Each row is a point on a landscape with many valleys, with its height.
From any point a ball rolls to the lowest of the 2 points nearest to it. It stops when none of these is lower. Distance is the straight distance between rows; heights are no part of it.
(346) h=596: [109 117 134 160 205 144 135  96 173 154 118  84 132 117 128 127 159 140
 143 128]
(1131) h=789: [134 154 112 111 161 134 174 126 126 102 177 147 151 145 135  84 209 108
 120 156]
(47) h=707: [148 208 165 155 115  91 118 168 150 173 116 188 127 170 123  90 134 158
 119  91]
(512) h=462: [104 201 164 146 118  98  81 139  49 151 161 140 118 140 120  82 144 113
 128 104]
(124) h=645: [147 198 155 142 160  98 175 126 179 168 104 133 162 137 127 108 172 132
 104 102]
(1280) h=593: [157  96  88 124 148 158 135 155 178 144 149 159  96 145 130 148 126 137
 148 126]
(1048) h=507: [140 116  98 106 127 123 140 142 143 154 159 143  85 124 127 159  50 117
 113 134]
(875) h=735: [168 142 146 132 141 113  95 161 137 149 153 155  98 150 123 115 116 133
 141 127]
(866) h=733: [115  72 111 157 142 167 118 100 172 142  68  74 138 122 153 149 112 161
 180 126]
(279) h=638: [138 252 215 120 141 139  72 135  94 134 175 167 132 141 126 113 114 111
 137 104]
(907) h=776: [147 156 118 124 169 124 132 124 114 109 180 124 145 149 144  92 180 122
 119 149]
(210) h=506: [124 118 140 157 160 128  83 140 157 206  99 131 100 155 127 104 109 127
 185 124]
(548) h=96: [109 174 135 142  95  98 193 138 135 158 103 134 131 142  99 161 126 112
  84  91]
(134) h=571: [150 102  87 131 159 161 123 148 196 141 164 142  84 132 133 168  83 154
 171 129]
(359) h=459: [122 181 202 121  96 155  59 129  62 102 190 136 114 100 123 144 100 109
 127 131]
(637) h=370: [133  72  92 109 147 141  87 105 126  81 123  94 135  99 156 109 104 155
 134 139]
(1097) h=570: [124 118 121 140  86 148 167 127 164 155  97 106 100 150 143 190  69 117
 128 124]
(816) h=447: [122 148 175 144 171 111  76 136 131 206 108 132 101 155 127 107  89 122
 160 119]
(205) h=868: [106 109 112 140 148 148 207 120 209 128 116 164 114 143 124 159 177 131
 173 146]
(1083) h=608: [127  91 101 131  96 147 131 118 155 148  89 103 109 136 154 184  29 130
 151 130]
(1331) h=734: [144 164 116 114 207 117 122 124 135 142 207 103 122 122 142 109 120 127
 107 152]
(510) h=712: [172 153 174 125 154 132  84 141 131 139 159 136 113 130 119 141  94 143
 123 138]
(678) h=505: [121  57 121 104 102 140 143  95 138  49  86 108 159 114 133 126 122 147
 122 146]
(305) h=540: [ 98 141 117 145 186 122 177 104 166 165 114 104 131 128 128 129 173 116
 124 132]
(514) h=646: [ 96  83  57 138 170 171 134 120 165 109 136 131 117 113 144 141 148 142
 191 140]
(923) h=531: [119 188 171 141  86 140  79 147  48 132 180 124 121 120 129 117 140 112
 128 113]
(81) h=284: [135 102 106 122  69 132  99 148  92 131  96 137 114 124 123 151  84 124
 133 120]
(812) h=444: [125 114  95 104 107 119 133 124 104 126 133 105 105 105 124 165  43 121
  95 123]
(934) h=675: [149 235 185 118 173  99  86 134 112 149 178 158 127 137 134 100 108 115
 112 122]
(1006) h=772: [149  68 142 148 131 163  88 130 162 149  77  97 141 133 138 140 111 172
 171 127]
(700) h=389: [122  68 110 122 107 136  80 117  92 112  48 101 160 104 171 130  81 147
 157 127]
(292) h=233: [116 150 156 146  77 127 137 130  92  94 124 128 153 137 110 127 197 118
 102 109]
(462) h=561: [131 137 129 159 179 127 119 139 178 200 120 114 121 155 135 105 143 147
 171 110]
(1001) h=780: [101  89 122 125 175 120 125  77 138 129 115  54 137 101 138 130  95 134
  98 137]
(1332) h=371: [116 201 128 140 112 103 146 136  76 121 167 150 144 150 121  93 179 109
  97 117]
(1054) h=440: [100 180  99 126 136  77 158 138 102 171 146 149 115 143 108  99 136  97
  90 103]
(584) h=860: [136 120 105 118 156 144 199 146 205 116 147 171 131 134 120 142 182 126
 139 135]
(843) h=448: [126 178 175 168  65 119  91 171  77 135 120 131 142 146 109 108 170 134
 130  91]
(1297) h=183: [137 170 141 128  87 109 198 153 146 122 121 164 136 143  96 168 152 115
  81 100]
(351) h=419: [122 218 136 126 115  93 183 130 113 118 167 164 158 131 111 113 176 104
  77 109]
(235) h=756: [160 151 134 136 147 112 140 157 161 161 135 164 123 157 122 118 141 132
 118 109]
(268) h=364: [148 191 190 108 123 142  79 127  90  99 207 150 111 127 118 153  76 126
 108 140]
(12) h=821: [164  97 150 142 167 164  80 123 174  95 152  86 144 130 145 114 134 186
 138 142]
(586) h=330: [140 174 148 123  79 109 142 158 122 115 153 138 120 111  88 185 103 137
  80 108]
(416) h=682: [154 135 185 136 146 128  87 122 133 152 120 100 124 125 113 149  96 154
 117 138]
(203) h=648: [112  65  53  98  98 144 177 123 134  97  97 137 116 113 170 160  82 108
 141 137]
(963) h=721: [ 97  70 132 123 163 132 130  61 135  96  93  53 155  91 143 107 112 147
 120 135]
(996) h=653: [126 135 183 122  90 129  68 127  92 137 115 105 107  90 103 171  53 134
 115 133]
(773) h=670: [115  82 137 156 183 149 102  88 169 146  96  60 144 104 146 128 126 166
 153 127]
(303) h=639: [145 172 234 139 133 136  59 125 104 142 127  99 139 119 111 133 102 143
 117 137]
(270) h=368: [124  84  93 135  80 135 116 141  81 132  58 146 149 126 139 125 154 114
 146 121]
(1073) h=311: [161  93 161 128  82 150  58 147 101 106  97 122 146 129 126 122 114 163
 147 139]
(1285) h=398: [102 125  87 130 104 106 156 128 107 184  97 117 101 143 133 133  98  81
 120 113]
(889) h=358: [121 162 167 128 166  95  71 131  91 180 133 130  90 130 112 107  88  99
 130 122]
(1175) h=850: [125 139 100 100 181 137 205 119 191 112 171 140 133 121 117 141 167 122
 105 153]
(43) h=566: [111  67 136 112 135 141 164  76 160  58 103 103 158 107 123 112 157 149
 128 144]
(1240) h=619: [134  99  82 139 167 160 128 141 167 140 138 131 120 137 136 122 163 138
 166 125]
(1179) h=529: [106 117 136 149 108 126 196 108 169 161  70 106 120 146 133 171 112 107
 127 122]
(52) h=879: [ 88  84 109 135 126 152 198 101 184 137  89 143 119 128 141 156 171 111
 190 143]
(1208) h=408: [118  81 116 112  86 132 119 101  92  46  93  97 164  99 132 123 108 147
 117 124]
(288) h=484: [108 105 135 137 113 131 179 100 160 135  82 115 134 126 118 152 151 120
 117 129]
(1171) h=623: [ 92  86  49 101 120 144 190 109 157 115 123 139 112 118 149 164 116  91
 149 142]
(390) h=647: [113  84  73 101  95 150 157 115 148 103 116 123 121 121 156 174  45 126
 135 134]
(1247) h=598: [104  92  52  81 123 122 182 124 116 106 139 148 113 108 130 136 122  87
 114 152]
(1104) h=704: [150 193 153 118 195  97 110 132 131 165 180 138 113 122 132 103 108 121
 109 126]
(1291) h=267: [124 169 130 108 169 115 178 109 133 105 163 113 141 112 132 133 152 118
  67 147]
(1082) h=274: [122  76  98 117  78 143  99 125  76  84  64 118 160 112 152 128 123 142
 135 136]
(429) h=487: [111  66  88 120 136 136 108  99 109 108  89  93 140  98 161 136  86 127
 141 138]
(1309) h=130: [136 198 125 106 140 113 141 112  97 105 199 113 139 113 124 130 126 119
  66 136]
(367) h=236: [143  98 101 139 155 128  71 157 105 171 126 144 110 142 148  75 141 113
 176 139]
(55) h=132: [164  76 109 125 142 147  63 155 120 145 120 138 110 130 152 115 110 133
 177 142]
(264) h=800: [139 141  94  97 125 122 190 146 128  94 178 182 127 150 120 115 188 103
 107 153]
(593) h=565: [115 111  86  88 130 127 170 112 117  73 174 131 127 108 126 127 138 108
  89 160]
(810) h=433: [ 88  84 116  87 100 110 173  78  94  83 111 145 138  84 120 117 165  97
 124 172]
(39) h=892: [104  83 125 143 150 137 173 101 160 139  78 146 136 127 135 126 198 110
 171 143]
(911) h=308: [ 94  99  89 125  96 133 149 109 113 158  75 105 122 126 150 149  90  96
 134 127]
(1201) h=461: [137 103 139 161 109 127  95 153 110 186  68 127 131 158 126  99 151 133
 156 117]
(495) h=258: [145 147 118 127  65 119 166 165 126 124 143 158 116 137  90 171 113 127
  89 108]
(1263) h=362: [150 109 116 120  74 127  85 172  83 157  95 160  94 140 125 130  87 109
 158 116]
(535) h=690: [159 215 162 150  99 105 144 170 148 134 128 182 152 170 117 115 173 144
 112  80]
(973) h=674: [165 207 159 141 132 108 151 145 152 128 122 155 166 156 122 114 189 138
 103 107]
(1217) h=597: [142 210 217 142 116 125  68 145  94 146 145 137 135 135 117 122 120 135
 131 121]
(1246) h=542: [158 129 135 116 162 135 129 142 183 152 169 141  90 126 128 163  60 145
 136 125]
(965) h=852: [138  96 135 138 185 162 139 109 163  71 151 125 154 137 144  99 221 157
 157 157]
(154) h=579: [114 154 157 129  58 122  84 161  81 133 124 119 103  92  96 165  80 114
 124 116]
(1242) h=820: [104 114  88 117 185 126 157 104 144 147 150  80 117 107 134 134 108 118
 104 136]
(206) h=519: [142  99 100 107 134 131 142 115 129  62 175 104 135 116 127 133 102 148
  91 145]
(137) h=386: [109 161 127 153 118  91  96 132  65 158 128 134 115 154 122  63 164 108
 120 108]
(960) h=357: [117 132 143 117 130 117 178 105 155  97 138 105 148 107 108 154 128 126
  68 132]
(728) h=723: [136 189 183 146 121  89  83 172 135 179 117 184 109 176 119  81 115 141
 146 108]
(6) h=469: [150  99 127 113 120 136 138 115 151  83 152 108 132 111 117 152  73 154
  96 127]
(933) h=773: [160 158 124 138 175 120 144 176 200 159 154 177 124 163 135  98 161 151
 145 106]
(1168) h=317: [100 120 148 131  59 118 156 119  87  90  90 145 138 106  99 134 191 109
 110 134]
(730) h=884: [111 102 141 139 148 123 157 107 137 139  99 138 146 138 130  92 210 112
 134 146]
(498) h=318: [147 142 121 133  79 119 137 164 115 116 143 169 116 147 106 131 143 129
 108 111]
(21) h=365: [152 135 109 132  61 102 116 190 100 133 142 190 101 157  99 116 140 118
 136 106]
(747) h=266: [162 192 148 101 135 113 117 138 105 118 211 138 115 124 117 140  93 119
  89 138]
(1243) h=125: [105  96  92 114  65 131 124 123  80 127  73 117 138 108 128 164  76 113
 122 114]
(56) h=309: [132 132 112 145 134 102  79 156  92 174 134 152 116 157 129  60 153 106
 152 127]
(61) h=347: [131 115 122 115 136 116  91 118  89 148 141 106 104 106 132 143  53 110
 108 139]
(90) h=724: [121 113 176 119  98 124  65 103  82 101 113  75 134  83 119 138  53 145
 119 134]
(373) h=310: [132 194 162 142 105 135 133 131  90 107 162 127 154 145 118 114 189 124
 101 113]
(158) h=574: [ 89  47  96 109 111 146 171  92 152  56  72 125 153  96 161 131 112 142
 167 132]
(1138) h=607: [136 172 152 162 184 109 151 134 198 189 108 122 147 150 130 124 148 147
 139  98]
(434) h=838: [159 104 159 146 169 162 128 113 177  82 150 104 169 131 143 115 176 174
 125 147]
(917) h=219: [153  75 138 120 110 147  62 124 102  80 114 100 144 118 143 117  95 160
 137 141]
(692) h=494: [111 149 116 138 165  99 165 120 136 170 128 116 126 135 119 119 143 100
 103 117]
(961) h=446: [ 88 145  73 129 118  83 158 136  97 178 125 146  93 138 123 112 110  88
 115 103]
(695) h=657: [ 82  74  46 105 159 167 152  96 158  84 124 113 124  88 159 145 105 138
 175 146]
(1237) h=369: [174 131 177 146  91 146  70 154  85 123 133 149 126 156 118 125 137 150
 140 137]
(375) h=839: [103 111  75 105 184 129 182  98 171 118 171 114 119 112 128 139 144 123
 118 147]
(363) h=427: [110 103 139 124 102 116 168  96 138 102  99 103 141 118 105 159 130 128
  90 128]
(228) h=409: [148 154 175 160  79 143  77 139  78 123 132 121 149 156 127 112 174 142
 146 116]
(1142) h=191: [130 120 129 132 162 114  72 114  82 168 136 102 112 116 130 113  94 109
 134 144]
(151) h=785: [153 178  99 130 166 109 154 162 164 137 180 180 129 177 130  74 181 129
 125 121]
(618) h=504: [120 147 153 146  45 129  86 176  85 134 110 131 124 119 103 149 133 123
 131  97]
(1002) h=404: [159 143 148 116 105 127 137 137 134 102 158 126 129 115 112 172  82 155
  76 117]
(985) h=410: [151 141 129 131  71 114  73 179  67 137 140 176  95 147 109 115 120 117
 149 118]
(1184) h=866: [125 120 136 137 184 146 139 106 145 116 131 112 157 129 134  87 226 126
 136 152]
(955) h=375: [102  98 123 102  63 115 179 103  77  69 115 155 136  95 120 132 189 103
 116 148]
(1173) h=418: [124  82 116 151  76 135 103 149  98 168  45 129 137 156 129 121 146 115
 157 113]
(815) h=618: [ 80  55  83  84 137 146 173  88 159  62 112 111 143  93 149 129  95 134
 152 143]
(1059) h=798: [157  78 143 143 166 169  87 133 182 127 127 116 122 125 135 146 111 181
 169 139]
(663) h=634: [ 93  60 133 121 143 135 129  68 125  77  75  88 171  89 149 100 166 135
 146 148]
(327) h=755: [139 128  90 120 200 139 123 126 146 125 199 109 126 130 138  99 160 131
 123 155]

Call two points neighbours if one is among the 2 nearest of the other. Go from one point of each pair to the other, from neighbour to neighbour, staying as low as possible. Name the highest point that can't be avoided.
(1309) / (1054): (203)
(548) / (1054): (961)
(1217) / (917): (875)
(55) / (1309): (923)
(1243) / (495): (985)
(917) / (1082): (429)
(1142) / (1082): (210)

Where does a ball stop that starts at each point below?
(390): (1309)
(514): (1142)
(264): (495)
(695): (1082)
(728): (1142)
(203): (495)
(907): (1217)
(965): (1054)
(154): (917)
(39): (1082)
(933): (1217)
